Each row is a point on a tangle of strands that fork and nearly touch. The rows are in no order.
(in the rows, 100 means zero)
Points whose rows are less than 93.6 apart are linked; no others are. Some points are linked to none.
(959): [154, 104,  92,  81,  99, 104,  34,  75, 102,  78,  99,  97,  87,  68, 129,
 125, 108, 115,  88,  64, 119, 117,  87,  81, 151,  91, 133,  65, 121,  82,
 113,  83, 144,  48,  95]
(584): [ 42, 101,  92, 102,  86, 112, 115, 109, 105, 112, 118, 130, 103, 108,  72,
  95, 107, 120, 105, 103,  95,  79,  79, 103,  90, 101,  77,  87,  85,  95,
  86,  96,  88, 118, 111]
(801): [ 76,  86, 112, 131, 113,  93, 167, 115,  95, 102,  86,  85,  60, 150, 117,
 131,  73,  72, 101, 150,  59, 116, 138, 113,  67,  99,  77, 122, 105,  98,
  90, 117,  54, 155, 106]
(1014): [ 80, 103, 124,  86, 113,  72,  93,  59,  92,  86, 125,  71, 108,  77,  89,
  84,  63,  75,  69, 126,  82,  75,  92, 118,  98,  94, 109, 102, 101,  96,
 101, 134,  80, 105,  90]
(128): [100,  72, 111,  61, 101,  85, 103, 111,  99,  96, 135, 113,  87,  94, 106,
 109,  63, 119, 121, 100,  84, 106,  93, 106,  84,  93,  99,  87, 114,  79,
 148, 116, 103, 106,  78]
(954): [ 39,  85,  81, 112,  96,  60, 136, 116,  79,  96, 141, 112,  89, 138, 121,
 111,  81, 101, 103,  95, 127,  86, 169,  87,  49,  83,  56, 135, 113, 105,
  97, 109,  70, 130,  92]
(223): [169,  94,  62,  97,  93, 134,  80,  99,  80, 122,  73,  83, 120,  98, 133,
  85, 132, 134, 100,  74, 120, 129,  85,  89, 117, 106, 115, 103, 105, 116,
 110,  92, 137,  85, 128]
(989): [ 61, 108,  95,  82,  91, 108, 105,  68,  92, 111,  93,  79, 116,  98,  93,
  91,  99,  91,  96, 113,  94,  99,  84, 117, 107,  94,  83,  87,  95, 130,
 105, 102,  93, 159, 101]
(871): [ 35,  89,  94,  98,  83,  77, 147,  84,  87,  90, 140, 110, 100, 123, 114,
 106,  88,  98, 110, 108, 115,  89, 130, 108,  62,  74,  54, 115,  93, 101,
  98, 113,  61, 144,  98]
(149): [ 78, 125, 127, 111, 110,  68, 104, 101, 104,  89, 120,  82, 104, 117,  98,
  80,  82,  51,  56,  83, 119,  67, 118,  93,  89,  87,  89, 146, 124, 115,
  86, 120,  78,  87,  76]
(412): [136,  83, 123,  68,  90,  65,  92,  79, 103,  81, 105,  90, 110,  48, 114,
 131, 100, 108, 121, 110, 115,  97, 130,  97, 109, 103, 130,  66,  91,  99,
 110,  99, 119,  79, 100]
(1087): [ 76,  73, 119, 123, 106,  93, 153, 127,  94,  95, 151, 120,  74, 164, 113,
  87,  81,  73, 105, 121,  61,  80,  83,  74,  77, 111,  77, 115, 155, 112,
 108, 130,  74, 107, 105]
(458): [144, 111,  82,  82,  86, 121,  96,  79,  81, 115,  72,  90, 110, 103, 114,
 105, 111, 113, 128, 101, 107, 143, 105,  94, 121,  89,  92,  85,  99, 116,
 114,  83, 128, 140, 106]
(1062): [ 96, 113, 111, 104,  96, 117, 130, 112,  97, 106, 113, 126,  82, 154, 111,
 103, 111,  78, 105, 133,  84,  78,  84,  91, 101, 124,  62, 125, 134, 111,
  78, 105,  90, 121, 107]
(654): [ 85, 112,  85, 100,  98,  96, 112, 111, 112, 105,  92,  73, 124, 102, 110,
  85, 120, 123,  90,  45, 125,  93, 107, 112, 102,  89,  78, 101,  63, 136,
  82,  91,  99, 130, 114]
(692): [144,  73, 110,  69,  84,  85,  76, 101,  96,  76, 112,  97,  94,  71, 126,
 109,  85, 122, 131,  89, 123, 110, 117,  96, 105,  99, 127,  91, 103,  75,
 122, 114, 126,  65,  81]
(63): [119,  68,  55, 111,  93,  84, 112,  72,  98, 113,  96, 101, 145,  65,  93,
 116, 133, 118, 105,  73, 101, 137, 110,  83, 124,  97, 102,  67,  40,  94,
 113,  49, 131,  97,  95]
(1154): [ 91,  97, 121, 120,  97,  96, 153, 131, 112, 106,  65,  90,  73, 133, 105,
 125,  78,  91, 121, 135,  75, 121, 140, 126,  73,  83,  94, 127,  85, 111,
  84,  93,  72, 163, 103]
(635): [ 94,  88,  75, 116, 106, 122,  90,  78, 100, 113,  67, 100,  86,  96,  75,
 101, 101, 107, 122, 116,  54, 163,  78,  74, 120,  77, 132,  54,  70,  73,
 130,  82, 126, 117,  92]
(154): [107, 103, 113, 101, 105, 126, 127, 116, 109, 112, 101, 134,  76, 136, 106,
 130, 116,  98, 111, 132,  65, 106,  67, 117, 104, 128,  80, 104, 130, 105,
  82,  76, 108, 143, 129]
(229): [146,  85,  68, 102,  84, 132,  89,  95,  78, 109,  88, 111, 104,  92, 112,
  98, 123, 127, 131,  77, 102, 168,  96,  73, 112,  94, 126,  75,  79,  57,
 134,  72, 141,  80, 104]
(244): [ 81, 137, 121, 112, 121, 115,  86,  95,  98, 104,  73,  84,  95, 106,  79,
  69,  96,  57,  50, 117,  82,  89,  89,  94, 114, 106, 108, 113,  74,  73,
  96, 116,  70, 105,  97]
(200): [109,  78, 110,  75, 105,  95, 118, 104,  78,  94, 148, 107,  73, 130, 130,
  99,  74,  78, 117, 120,  63,  91,  85,  91,  88, 114,  90, 113, 158,  92,
 141, 129,  93,  99,  89]
(846): [126,  87, 124,  93,  99,  75,  77,  77,  74,  87, 118,  94, 105,  99, 114,
 114,  91,  51,  66, 118, 110,  66,  99, 106,  99, 100, 121, 129, 174, 104,
 118, 118,  85,  69,  83]
(940): [154, 113,  98,  75, 107, 116,  53,  98, 101,  81,  95,  93,  81, 110, 125,
 100, 122, 105,  96,  61, 107, 133,  80,  84, 140,  97, 119,  73, 114,  82,
 129,  73, 142,  84, 101]
(443): [119,  88,  98, 102,  86, 122, 134, 143, 127, 119,  96, 144,  85, 133, 119,
 126, 112, 143, 138,  83, 104, 116, 102, 107,  80, 118,  85, 109, 114, 131,
  90,  85,  98, 119,  99]
(765): [118, 100, 116, 113, 108, 122, 112, 130, 141, 112,  63, 114,  78, 118,  97,
 135, 107, 123, 108,  94,  80, 117,  82, 132, 115, 103, 101,  73, 104, 131,
  71,  64, 122, 146, 125]
(1223): [ 99, 108, 122, 108, 100,  90,  68,  69,  70,  74,  89,  85, 122,  65,  88,
  98,  97,  59,  67, 126, 124,  93, 111, 110, 108,  92, 130, 108,  96,  70,
 105, 108,  97,  62,  99]
(1165): [ 44, 127,  89, 114,  98, 104,  96,  74, 100,  82,  98,  76,  93,  78,  67,
  78, 103, 104,  95, 109, 103, 104, 115,  92, 106,  87,  76, 101,  31,  68,
  74, 106,  84,  84,  92]
(946): [ 70,  75, 108,  84, 102,  80, 108,  91, 110,  99, 146, 133, 108,  59,  86,
 146, 126, 112,  97,  97, 103,  81,  91, 104, 113, 112,  68,  73,  81,  80,
 101,  90, 101,  97,  98]
(349): [ 54,  78,  93, 114,  90,  56, 130, 138,  94,  88, 141, 109,  93, 160, 124,
 108,  93,  83, 107,  76, 110,  91, 143,  68,  78,  99,  61, 131, 146, 125,
  90, 123,  78, 123,  94]
(72): [ 75, 103,  98,  93, 104,  87,  77,  56,  89, 101, 101,  77, 122,  67,  78,
  90,  89,  87,  86, 126,  87,  85,  81, 109, 111,  93, 100,  76,  93,  98,
 104, 108,  95, 114,  98]
(698): [156,  82, 105,  45, 106,  94,  58,  62, 103,  90, 121, 111, 106,  76, 130,
 133, 104, 121, 100,  88, 121,  90,  87,  96, 127, 114, 102,  80, 143, 135,
  96,  86, 132,  94, 105]
(323): [100,  80,  79,  94, 111,  85, 139, 116,  61,  95, 134, 118,  83, 130, 124,
 144, 114,  62, 111, 112,  83, 101, 135,  89,  89, 114,  49, 136, 125,  76,
 133, 110,  79, 133,  99]
(1024): [ 74,  80,  90, 114, 100,  70, 146, 125,  90,  98, 148, 112,  78, 151, 133,
 127, 100,  76,  99,  95,  72,  89, 132,  86,  87, 103,  44, 126, 131, 101,
 113, 117,  69, 130,  92]
(452): [ 82, 101, 103,  97, 105, 116,  98,  80,  99,  99, 121,  93,  94, 104,  89,
  80,  84,  96,  98, 146,  54,  85,  61,  95, 105, 109,  96,  88, 116,  73,
 103, 146,  74,  97,  82]
(803): [123,  84,  82,  93,  94, 117, 130, 103, 105, 110,  91, 144, 122,  79, 108,
 138, 126, 130, 141,  91, 113, 138, 115,  87,  87, 114,  67, 104,  66,  74,
 131,  82,  85,  93,  79]
(174): [126, 103,  94, 133, 102, 117, 128, 134, 102, 123,  47,  80,  91,  97,  77,
  77,  89, 102, 111, 103,  95, 148, 128, 110,  69,  84, 145, 106,  47,  91,
 101,  82, 117, 105, 117]
(1089): [ 74, 120, 106, 129, 118, 112,  94, 139, 121, 123,  70,  99,  87, 103,  70,
  73,  97,  96,  80,  75,  87, 102,  91, 110,  82,  93, 128,  88,  75, 108,
  91,  97, 113, 112, 121]
(849): [112, 110, 130,  94, 108,  83,  81,  59,  73,  85, 104,  90, 111,  77,  94,
 114, 106,  46,  48, 117, 116,  72, 109, 126, 106,  95, 118, 118, 140,  92,
 105, 100,  81,  71,  81]
(173): [ 91,  99, 111, 115,  98, 106, 133, 153, 131, 119,  79, 118,  86, 121, 100,
  97,  70, 125, 122,  88,  80, 120, 110, 119,  60,  88, 120, 103,  94, 111,
 109, 101,  90, 125,  98]
(447): [106, 111,  87, 104, 104,  84,  58,  51, 106,  90,  73,  52, 134,  68, 100,
 111, 105, 115,  77,  76, 125,  60, 111, 120, 121,  89, 125,  86,  96, 143,
  63,  89,  82,  60, 100]
(931): [104, 115, 122,  97, 112,  86, 102, 108, 107,  86, 110,  97,  97, 121, 109,
  86,  94,  52,  71,  91, 100,  72,  95,  91, 114, 104,  87, 133, 135, 105,
 100, 115,  87, 101,  75]
(347): [ 94, 105,  64, 133, 108, 103, 109, 126, 125, 119,  74,  88,  99,  92, 101,
 100, 129, 132, 103,  44,  85, 132, 101, 100, 115,  97,  91,  80,  46, 101,
  92,  88, 112,  99, 109]
(444): [ 78, 104,  91, 118,  89,  93, 118, 135, 117, 102, 107,  94,  98, 111,  95,
  56,  77, 129, 104,  76, 119,  87, 125,  97,  67,  91,  91, 128,  84, 116,
  79, 126,  94,  83,  97]
(308): [ 85, 100,  98, 121,  98, 113, 122, 149, 114, 112,  85, 105,  91, 109,  84,
  67,  72, 127, 123,  95,  98, 113, 114, 102,  54,  89, 112, 113,  78, 103,
 105, 121,  98,  89, 103]
(764): [108,  82, 100, 113, 102,  68, 105,  80,  60,  87, 149,  85, 102, 120, 121,
 104,  80,  40,  74, 131,  92,  65, 100,  92,  89, 110,  87, 141, 177, 103,
 107, 129,  68,  84,  97]
(98): [117,  87,  94,  84, 104,  95, 122, 123,  63,  98, 108, 125,  90, 115, 120,
 127, 116,  61, 125, 111, 110, 118, 122,  90,  95, 110,  69, 131, 110,  77,
 135,  94, 101, 111,  99]
(728): [ 74, 103,  88, 100,  92,  70, 119, 100, 104,  89, 132,  82, 105,  83,  87,
  64,  64, 132, 108,  93, 134,  84, 144, 105,  46,  83,  85, 126,  64, 100,
  70, 121,  84,  60, 102]
(224): [ 75, 120,  97, 110,  85,  83, 112,  84,  96,  71, 121,  66, 103,  95,  97,
  60,  74, 105, 102, 102, 152,  79, 142,  90,  61,  84,  78, 151,  73, 100,
  61, 106,  83,  63, 100]
(767): [102, 102, 136, 106, 106, 113, 114, 125,  97,  94,  84,  87,  71, 148, 103,
  62,  57,  77,  98, 152,  61,  98,  98,  83,  84, 107, 119, 121, 119,  97,
  92, 144,  84, 107, 100]
(446): [ 82, 129, 103, 101,  93,  81,  75,  65,  90,  74, 100,  62, 121,  78,  87,
  68,  88,  85,  80, 107, 131,  76, 137, 110,  87,  87, 101, 123,  72, 108,
  70, 102,  81,  65,  96]
(750): [105,  96, 105, 117,  83, 102, 143, 145, 128, 114,  90, 132,  93, 118, 119,
 128,  99, 135, 126,  74, 100, 124, 109, 120,  59,  88, 101, 103, 109, 129,
 104,  79,  87, 148, 103]
(17): [103,  85, 106,  89,  85,  63, 108,  58,  91,  72,  98,  80, 117,  37,  86,
 138, 124, 112, 131, 123, 116,  96, 147, 100, 108, 102, 129,  68,  56, 105,
  91,  91,  97,  82, 108]
(649): [ 74, 111, 100,  90, 100,  88, 107,  90,  94, 107,  90,  77, 118,  97,  97,
  84, 103,  87,  92,  73, 106, 104, 106, 116,  98,  82,  89,  93,  75, 132,
 107,  87, 105, 160, 110]
(142): [165,  97,  67,  88, 101, 130,  96, 121, 114, 128,  78, 107, 102, 111, 136,
 102, 139, 151, 112,  66, 112, 122,  94,  93, 115, 136,  93, 104, 103, 135,
  94,  87, 131,  91, 127]
(866): [ 84,  86,  65, 110, 103,  81, 115,  77,  95, 106, 102,  82, 140,  69,  82,
  92, 122, 107,  97,  61, 116, 122, 109, 103, 104,  90,  87,  75,  35, 112,
 101,  60, 110, 118, 113]
(663): [114, 103,  97,  89, 104, 118,  72,  88, 100, 102,  77,  91,  84,  98,  99,
  87,  92, 113, 113, 110,  72, 139,  86,  82, 125,  84, 124,  62,  86,  64,
 133, 105, 126, 102,  83]
(500): [ 38,  88,  72, 111,  86,  97,  94, 102, 114, 116, 130, 114, 113,  71,  82,
  91, 106, 148, 100,  76, 115,  74,  89, 105,  94,  94,  85,  74,  73, 110,
  76,  93,  99,  93, 118]
(875): [120, 105, 115, 107,  85,  83,  67,  82,  97,  77,  99, 103, 131, 107, 109,
  99, 107,  77,  80, 111, 148,  55, 110,  98, 109, 102, 101, 140, 150, 118,
  61, 114,  70,  46,  67]
(827): [126, 102, 112,  79, 107,  84,  52,  83,  99,  89, 116, 103, 100,  66, 107,
 129, 104,  88,  74,  78, 109,  86,  84,  96, 128,  96, 135,  77, 127,  84,
 125,  79, 126,  66,  95]
(836): [115,  86, 128, 123, 101, 111, 136, 123, 118, 113,  48,  89,  79, 105,  89,
 123,  77,  95, 125, 139,  95, 132, 123, 133,  74,  78, 111, 109,  79,  97,
  88,  72,  92, 150, 106]
(796): [153,  82,  78,  85,  99, 119, 114, 127, 121, 116, 103, 136,  88, 121, 129,
 117, 122, 156, 129,  58, 119, 124,  94,  95,  99, 143,  90, 116, 121, 139,
  96,  84, 119, 106, 113]
(496): [ 95, 125, 117,  97, 115, 119,  72, 100,  96, 109,  69,  86,  92, 117,  89,
  62,  85,  74,  77, 116,  81, 100,  79,  95, 105, 100, 133, 106, 110,  88,
 106, 116,  95, 109,  97]
(1090): [117,  82,  68, 102,  91, 114, 119,  83,  97, 118,  85, 118, 129,  75,  94,
 123, 133, 134, 132,  95, 103, 145, 104,  83, 103, 106,  83,  85,  52,  81,
 120,  68, 111, 110,  90]
(193): [112,  97, 109, 100, 104,  81,  61,  90,  97,  99, 110, 106, 114,  51,  82,
 124, 103,  95,  78,  93, 116,  60,  95, 108, 107, 106, 144,  84, 129, 107,
 104,  87, 114,  41, 107]
(153): [ 76,  94,  82, 111, 108, 106, 109,  88, 101, 119,  80,  96, 112,  85,  67,
  91,  97, 105, 108, 100,  74, 145,  84,  97, 106,  87, 122,  61,  53,  87,
 126,  79, 123, 138, 102]
(653): [ 56,  98, 114,  91, 109,  86, 121,  80, 101,  95, 135,  82,  92,  86,  77,
  85,  67,  96,  75, 134,  61,  74,  75, 112,  89, 101,  95,  95,  96,  86,
 106, 153,  70, 111,  84]
(553): [106, 113, 110,  97,  99, 112,  98,  93, 100,  90, 117, 130, 108, 131, 109,
  91, 116,  91,  98, 132,  95,  74,  80,  79, 116, 132,  59, 122, 145,  99,
  76, 122,  88,  79,  88]
(610): [ 78,  94,  93, 111,  99,  72,  65,  86, 112, 112, 107,  97, 114,  48,  83,
 109,  96, 119,  79,  80, 122,  58,  99, 108,  85,  97, 135,  88, 111, 124,
  79,  97,  97,  48, 112]
(1182): [116,  98,  98,  86,  97, 110,  96,  77,  70,  87,  95, 109, 114,  81,  96,
 108, 120,  74, 113, 138, 109, 120,  93,  98, 127, 111,  87,  95,  81,  53,
 118, 108, 106, 102,  97]
(1156): [159,  86,  60, 125,  82, 130,  91, 104,  80, 121,  68,  83, 121,  97, 121,
  79, 145, 115, 107,  88, 112, 153,  96,  86, 113,  98, 136,  89,  81,  92,
 120,  81, 146,  80, 130]
(361): [ 90,  68, 101,  69, 107, 102, 123, 133,  93, 101, 129, 135,  83, 123, 113,
 115,  72, 113, 149, 107,  99, 114, 102, 102,  52,  99,  98,  98, 130,  93,
 151, 110,  92,  99,  87]
(216): [ 99, 118, 101, 100, 102, 119,  77,  98, 125, 102, 112, 138, 111, 127, 102,
 107, 114, 116,  94,  94,  89,  75,  57,  79, 128, 132,  67,  95, 135, 115,
  57, 109,  98,  74,  85]
(1222): [105, 106, 117,  81, 111,  74,  89, 110, 104,  90, 117, 103, 100,  89, 109,
 103,  95,  78,  82,  74, 112,  79,  98, 100, 115, 101,  86, 108, 120, 102,
 113, 106, 102,  95,  89]
(1139): [ 77, 113, 108,  99, 115, 130, 119,  92, 100, 126, 106, 117,  83, 117,  80,
 110, 119,  82,  86, 133,  66, 102,  59, 107, 107, 114,  87,  84, 104,  93,
  98,  88, 100, 143, 123]
(152): [ 93, 119,  79, 129, 116, 109,  53,  99,  90, 113,  69, 100, 117,  84,  86,
  76, 110,  78,  69,  75, 112,  90,  79, 105, 114,  92, 133, 112,  95,  90,
  98,  92,  98,  61,  99]
(1129): [134, 126, 112,  87, 113, 124,  69, 129, 111, 102,  89, 110,  70, 123, 104,
  93, 108,  90,  96,  69,  90, 111,  82,  87, 129, 115, 117,  91, 127,  95,
 123,  81, 126,  91,  96]
(112): [ 90, 100, 110,  76,  81,  71, 119,  55,  88,  72, 114,  77, 112,  58,  83,
 130, 118, 102, 124, 141, 129,  80, 149, 104,  98,  98,  81,  97,  65,  97,
  80,  93,  82,  92,  99]
(826): [138,  94,  97,  63,  90,  94,  75,  84, 100, 103, 103,  89, 119,  74, 122,
 108,  96, 125, 108,  79, 121,  82,  91, 105, 120, 100, 102,  90, 126, 137,
  98, 100, 119,  98,  93]
(788): [ 80, 110, 133, 116, 117, 113, 118, 142, 115, 119,  86, 110,  74, 124,  82,
  89,  93,  72,  82,  97,  82,  91,  93, 116,  88,  96, 117, 104, 104, 115,
 101,  85, 104, 137, 121]
(430): [ 44,  93,  75, 125,  92,  97, 109,  97,  99, 109, 105, 104, 124,  79,  69,
  90, 118, 105,  99,  76,  92, 125,  93, 106,  92,  86,  99,  68,  41,  98,
 106,  72, 113, 117, 115]
(614): [133, 102,  97, 121,  96, 120, 109, 137,  89, 100,  58,  91,  90,  98,  97,
  73,  99, 110, 118,  97, 103, 148, 122, 103,  86,  86, 137, 105,  64,  70,
 124, 109, 122,  91, 104]
(1079): [ 50, 115,  85, 116, 106, 127,  94,  99, 113, 118,  90, 115,  93, 104,  70,
 104, 127,  95,  90, 106,  85,  95,  67,  99, 115, 105,  87,  74,  78,  99,
  80,  86,  99, 121, 120]
(1051): [106, 116, 136, 103, 113, 133,  92, 105,  96, 108,  67,  90,  72, 131,  94,
  67,  68,  78,  95, 148,  69, 107,  79,  86,  97, 100, 158, 105, 122,  78,
 108, 128,  96, 108, 100]
(1085): [ 61, 109,  94, 113, 100,  85,  92,  48,  95,  69, 103,  77, 105,  64,  69,
 103, 116,  87,  89, 145, 103,  93, 105,  99, 128,  94,  80,  90,  50,  61,
  85, 105,  79,  82,  95]
(199): [135,  95,  99,  49, 114, 102,  64,  85, 107,  92, 125, 135,  96, 103, 125,
 124, 103, 140, 104,  76,  99, 102,  66,  86, 125, 144,  84,  83, 139, 117,
  96,  86, 123,  92, 101]
(1158): [134, 110, 109, 108, 111, 130,  94, 121, 118, 122,  69, 104,  77, 118,  92,
 109, 112,  95,  94,  91,  95, 114,  72, 117, 108, 103, 123,  90, 121, 120,
 101,  50, 138, 130, 136]
(1115): [ 75, 131, 112, 105, 104,  86,  80,  72,  92,  88,  98,  70, 116,  98,  88,
  70,  84,  66,  54,  97, 123,  74, 118, 112,  85,  79,  92, 147, 102, 115,
  73, 100,  66,  84,  88]
(1056): [ 98, 104,  92, 116,  96,  81,  57,  61,  66,  71,  88,  84, 125,  50,  80,
 103, 102,  77,  86, 119, 117, 114, 109, 101, 115,  90, 147,  70,  74,  68,
  96, 107, 119,  58,  99]
(1142): [ 82, 114,  78, 125, 117, 105,  80, 113, 101, 125,  82,  89, 116,  83,  78,
  73, 106,  90,  70,  59, 105, 100,  83, 102, 102,  96, 122,  91,  78, 105,
 108,  73, 122,  89, 122]
(733): [100, 115,  87, 104, 100,  91,  75,  88, 109,  97,  86,  51, 134,  75, 106,
  77, 107, 121,  84,  62, 129,  73, 106, 113, 115,  89,  91, 105,  84, 136,
  79, 104,  98,  95, 106]
(295): [ 77, 124, 108, 108, 119, 104,  99, 101,  91,  94,  89,  82,  91,  97,  70,
  70,  96,  76,  83, 113,  98, 102, 115,  98,  99,  97,  85, 112,  51,  67,
  99, 112,  90,  99, 100]
(869): [152,  92,  66,  86,  91, 106,  68,  91, 101, 114,  88,  64, 122,  71, 131,
  77, 104, 139, 104,  62, 119, 102,  86, 104, 110,  93, 120,  88, 106, 120,
 107, 111, 127,  83, 111]
(1093): [ 70,  92,  73, 108,  90, 104,  72, 101, 111, 113, 119, 108, 117,  73,  96,
  87, 104, 142, 101,  81, 118,  60,  85, 100,  99, 108,  97,  94,  98, 121,
  72, 109, 102,  67, 104]
(612): [ 95,  74, 106,  85,  94, 110, 123, 135,  99, 106, 123, 127,  77, 151, 114,
 110,  69, 101, 137, 112,  69, 108,  92,  94,  70, 104,  99, 104, 143, 107,
 127, 117,  97, 119,  90]
(310): [138,  91,  97,  90,  85, 102, 100, 114,  85,  89,  89,  98, 103,  82, 113,
  92,  98, 114, 128,  93, 119, 129, 124,  99, 101,  94, 112, 106,  83,  74,
 132, 116, 117,  85,  89]
(441): [112,  81, 112,  97, 112,  80, 115,  83,  74,  87, 146,  88,  92, 118, 117,
  92,  68,  58,  83, 129,  67,  72,  84,  93,  89, 101, 100, 122, 148,  88,
 127, 142,  72,  96,  92]
(970): [131, 114, 103,  96,  91,  88,  62,  72, 102,  87,  84,  76, 132,  87, 109,
  99, 101,  95,  74,  89, 128,  55, 106, 113, 114,  90, 110, 120, 133, 143,
  62, 103,  78,  55,  74]
(411): [141, 129, 101, 114, 110, 140,  66, 122, 103, 111,  60, 105,  83, 128,  98,
  87, 126,  84,  90,  84, 101, 114,  78,  96, 117, 108, 130, 103, 123,  95,
 100,  70, 132,  87, 115]
(440): [ 86, 117, 116, 128,  95, 115, 120, 157, 136, 108,  99, 127,  79, 138,  87,
  92, 109, 103,  96,  88,  99,  78,  88, 103,  89, 110, 104, 108, 108, 116,
  73,  88, 108, 103, 117]
(237): [ 44,  96, 100,  94,  85,  95, 136, 106, 105,  93, 139, 129, 100, 107,  91,
 103,  97, 124, 105,  96, 118,  79, 108, 104,  81,  90,  62,  92,  75,  89,
  87, 108,  76, 114,  94]
(389): [132,  88,  99,  78, 105, 118, 116, 121,  87,  97, 106, 151,  89, 103, 106,
 127, 123, 103, 136, 100, 114, 126, 112,  83,  97, 116,  73, 114,  96,  66,
 136,  77,  99,  98,  91]
(1229): [117, 108, 110,  69, 109, 109,  86, 110, 122,  93, 122, 132,  92, 121, 112,
 123, 112, 118,  96,  80,  91,  90,  71,  88, 130, 141,  68,  97, 125, 107,
  94, 100, 114,  98,  94]
(1212): [101, 102, 111,  98,  82,  86,  92,  80, 109,  77, 123, 115, 122, 101, 104,
  92, 102,  80,  86, 129, 117,  54,  95,  90, 112, 114,  76, 123, 144, 107,
  71, 118,  74,  51,  81]
(799): [ 94, 108, 110, 100, 109, 119,  88, 130, 143, 111,  75, 109,  79, 127, 102,
 109,  95, 127, 103,  89,  66, 103,  60, 115, 119, 103, 111,  67, 110, 122,
  79,  99, 116, 138,  99]
(181): [ 80, 111, 114,  97,  98, 110, 116, 114, 126, 106,  88, 104,  88, 127, 108,
  94,  85, 120, 114,  94,  77, 102,  84, 112, 108, 100,  94,  80, 110, 132,
  87, 124,  95, 144,  89]
(882): [ 76, 119, 105,  80,  88,  83, 111,  39,  95,  71, 109,  59, 120,  69,  85,
 114, 124,  90,  92, 137, 117,  80, 113, 110, 126,  97,  73, 107,  70,  93,
  76,  96,  72, 102, 100]
(664): [ 96,  89, 109,  75,  97,  78,  99,  85,  95,  95, 129, 108, 110,  62,  89,
 125, 114,  83,  86, 103, 117,  75, 102, 105, 112, 108,  83,  87,  92,  93,
 101,  87, 104,  96, 100]
(369): [108, 101,  68, 133, 102,  97,  46,  87,  75, 100,  78,  88, 120,  55, 100,
  89, 104,  85,  76,  83, 112, 102,  93,  99, 113,  89, 145,  92,  91,  80,
  95, 102, 116,  32, 108]
(1073): [124,  98, 120, 134, 103, 119, 122, 133, 113, 115,  41,  86,  74,  92,  75,
  89,  85,  90, 115, 134,  96, 122, 123, 117,  83,  88, 133, 114,  69,  88,
  75,  78, 111, 115, 122]
(90): [ 98, 104, 136, 103,  95, 116, 125, 122, 126, 102,  78, 104,  78, 145, 101,
  80,  73, 107, 121, 133,  61, 100,  90,  99, 100, 104, 105,  99, 110, 110,
  85, 124,  89, 121,  87]
(565): [106,  95, 108,  69,  97, 117,  83, 105, 107,  99, 104, 112,  81, 118, 102,
  98,  78, 122, 135, 112,  66, 122,  79,  96,  93,  92, 111,  74, 102,  63,
 138, 118, 105,  93,  80]

Follow the links from the first point to the second, and from the first to the third. Name the last point that the two ways share.
(827), (649), (954): (584)
(654), (223), (1139): (553)
(229), (1222), (323): (223)
(1062), (1222), (229): (223)

A fork is a point with three links, a tip a point with one. Leave the first point through the second and follow the links. Name the first fork or tip that comes.
(1014), (72): (553)
(635), (153): (584)
(1115), (446): (223)
(412), (692): (801)
(308), (444): (946)
(553), (1212): (452)

Name the points in between on the shortest way along the links from the first point to the second, in order.
(447), (1115): (970), (875), (1212), (553), (216), (1229), (199), (698), (826), (869), (223), (142), (796), (443), (750), (173), (308), (444), (728), (224), (446)
(940), (1212): (959), (827), (193), (610), (1093), (500), (584), (1079), (1139), (154), (1062), (553)
(1079), (1165): (584), (500), (1093), (610), (193), (827), (959), (940), (1129), (411), (1158), (765), (799), (181), (90), (767), (1051), (496), (244), (295)
(801), (244): (1154), (836), (1073), (174), (614), (310), (692), (412), (17), (112), (882), (1085), (1165), (295)
